Points on a hilly landscape, in no order, each with its height.
From any point a climber steps to the highest of the 4 points nearest to it. It stops when none of these is higher. Distance is the straight distance between rows; heights are no part of it.
J467 h=39.2: [ 11 -19  -5  -4 -12   8  -1   5  -9  -1  -5   6  -8   8]
J923 h=38.5: [ -8 -14  -5 -10   0  -4   3  -1   6   4  -4  -3  -3 -10]
J51 h=56.0: [ -8  19   8   9   9 -13   1   3   6 -10   8  -3   9  -4]
J955 h=32.9: [  9   2  -5   5 -10   2  -6  -1  -5   3  -2   2  -3   7]
J312 h=31.9: [ -5  -6  -3 -10   1  -6   5  -3   7   4  -3  -7   0 -10]
J415 h=41.8: [-13  31   9   4  18 -16   5  -5  13  -6  11 -12  12  -9]
J313 h=42.2: [  2 -27  -7  -9  -3  12   3   0   0   8  -8   3  -3  -6]
J849 h=31.4: [ 14 -21  -5  -2 -15  16  -6  -1 -14   2 -12   7 -14  12]
J419 h=3.6: [-3  9  6  8  9 -2  1  5  0 -6  7 -5  4  1]
J667 h=14.3: [  8 -33 -13  -9 -10  15   3  -3  -2  10 -13   2  -3  -7]
J576 h=40.3: [-10 -21  -6 -15  -1   0   2   5   5  10  -2  -3  -1 -12]
J382 h=53.2: [-4  4  3  0 11 -1  4 -1  8  2  6 -8  3 -3]
J877 h=33.8: [ 7  7  1 10 -6  6 -8 -4 -9  1 -3  4 -3  9]
J304 h=33.0: [-13 -12  -5 -15   1  -7   6   2   7   6   0  -9   2 -16]
J685 h=36.6: [ 15 -14  -2  -2 -15  13  -7   0 -10  -3 -12  10 -13  13]
J774 h=11.3: [ -3  37   9  14   5 -10  -4  -5  -3  -2   9   6   9   6]
J698 h=39.8: [ -6 -26  -9 -16  -1   7   1   4   5  11  -3  -1  -1 -12]
J591 h=37.3: [-21  13   7  -4  17 -17   5   7  14   1  13 -13   6 -12]
J884 h=50.8: [-14  19   8   4  15 -14   2   1  11  -6   7  -8   4  -8]
J241 h=63.2: [  2 -30 -13 -17  -5  13   0  -2   1  12  -9   0  -2 -11]
J869 h=45.9: [ -6 -21  -4 -11   0   3   1   2   3   5  -6   1  -4  -8]
J846 h=26.6: [ 14 -32 -12  -5 -14  15   1   0  -9   9 -11   3  -6   1]
J522 h=23.2: [  4  19   9   9   1   3  -6  -4 -11  -9   0  10   2  13]
J371 h=37.1: [ 1 -2 -2 -1  2 -1  6 -5  6  3 -2 -6  2 -5]
J353 h=38.4: [ -8  -2  -3 -13   5  -6   6  -3   7   6   3 -10   3 -12]
J50 h=46.7: [  6 -28  -6  -6  -5  12   3   3  -3   4  -8   4  -5  -1]
J69 h=17.5: [ -3  27   6   9   3 -11  -4   1  -1  -9   8   3   6   4]
J204 h=35.2: [-16   6   2  -9  16  -9   7   6  13   5  14 -12   8 -11]
J275 h=45.5: [  2 -15  -3  -3  -5   1   5   2   2  -1  -5   3  -4  -4]
J999 h=8.0: [ 2  9  2  6  1  3 -3  2 -6 -2  5 -2  2  6]
J277 h=8.8: [-1 14  6  7  4 -2 -3  6 -4 -7  7 -1  4  5]
J503 h=47.3: [-13  11   7   0  15  -8   2   3  11  -2   9  -6   3  -6]
J746 h=41.0: [  6 -16  -5  -2  -9   2   2   4  -2  -2  -5   4  -5   2]
J12 h=12.3: [ 4  3  0  6  1  1  1  0  0  1  2 -5  3  1]
J164 h=7.3: [-5 42 16 18  8 -8 -1 -8 -7 -3 12  5 11 10]
J975 h=22.1: [ 21 -22  -4   5 -19  18  -8  -4 -16  -2 -18  12 -14  16]
J278 h=36.1: [ 12   4  -2  10 -10   7  -9  -5  -6   1  -6   9  -5  11]
J352 h=36.5: [  0 -11  -3  -4  -4  -3   6  -2   6   0  -5  -1  -3  -6]
J477 h=27.6: [ 7 -1 -5  4 -7  0 -1  0 -1  0 -1 -1  0  2]
J739 h=29.3: [  5  13   8  13  -4   7  -6  -5 -12  -6  -4   9   1  13]
J834 h=19.5: [-2 21  7  6  4 -8 -4  4 -3 -9  7  4  4  6]
J750 h=53.1: [ 0 22  8  7  2 -3 -6 -1 -7 -9  3  8  3  9]
J295 h=52.7: [-3  1 -1 -3  8 -2  6 -4  8  3  2 -7  3 -5]
J108 h=37.0: [ 15   0  -4   8 -13   8  -9  -6  -5  -1  -8  12  -7  11]
J605 h=39.4: [  6 -11  -5   1  -7  -1   3   2   3  -2  -3   2  -3  -1]
J318 h=36.9: [ 12 -28  -8  -3 -11  12   1   2  -8   5  -8   3  -7   4]
J403 h=42.1: [-11   3   0 -12  12  -6   7   1  11   6   9 -12   7  -9]
J863 h=36.8: [ 18  -7  -3   3 -14  12  -8  -3  -8  -5 -11  14 -10  14]
J330 h=48.7: [-10  29   9   7  15 -16   4  -2   9  -8  10  -7  11  -7]
J159 h=39.9: [  9 -13  -5  -3 -11   5  -2   5  -4  -2  -5   6  -8   6]
J252 h=38.7: [ 15  -9  -5  -1 -14   8  -7   1  -6  -2 -10  10 -11  12]
J214 h=47.1: [ -9   6   3  -7  14  -3   5  -1  10   4   9 -10   4  -7]
J821 h=8.2: [ -6  36   7  13   9 -14   0  -2  -1  -3  13  -3  14   1]
J662 h=11.8: [ 1 32  9 14  2 -6 -4 -5 -3 -6  6 12  7  8]
J558 h=57.2: [  3 -24  -5  -7  -3   7   4   3   1   3  -7   5  -5  -3]
J249 h=44.8: [-19  22   9  -1  17 -18   4   1  13  -2  10 -13   6 -11]
J554 h=19.0: [ 2 12  4  7  0  3 -6  0 -9 -3  2  1  1  9]
J991 h=37.5: [-23  18   7  -4  15 -20   7   5  14   0  14 -18   8 -14]
J320 h=36.0: [ 13 -25  -7  -3 -14  14  -3   2 -13   4  -9   5 -11   9]

Where does a climber stop that starts at each point below?
J877: J558
J371: J382
J591: J382
J774: J750
J277: J750
J249: J51
J204: J382
J353: J382
J991: J51
J821: J51

Call two points neighbours if one is among the 4 nearest of the other. Go from one point of each pair to the other, from neighbour to neighbour, staying as high as possible. Name the lowest point that can't be avoided.
J558 and J241: J50
J241 and J382: J352
J382 and J51: J503
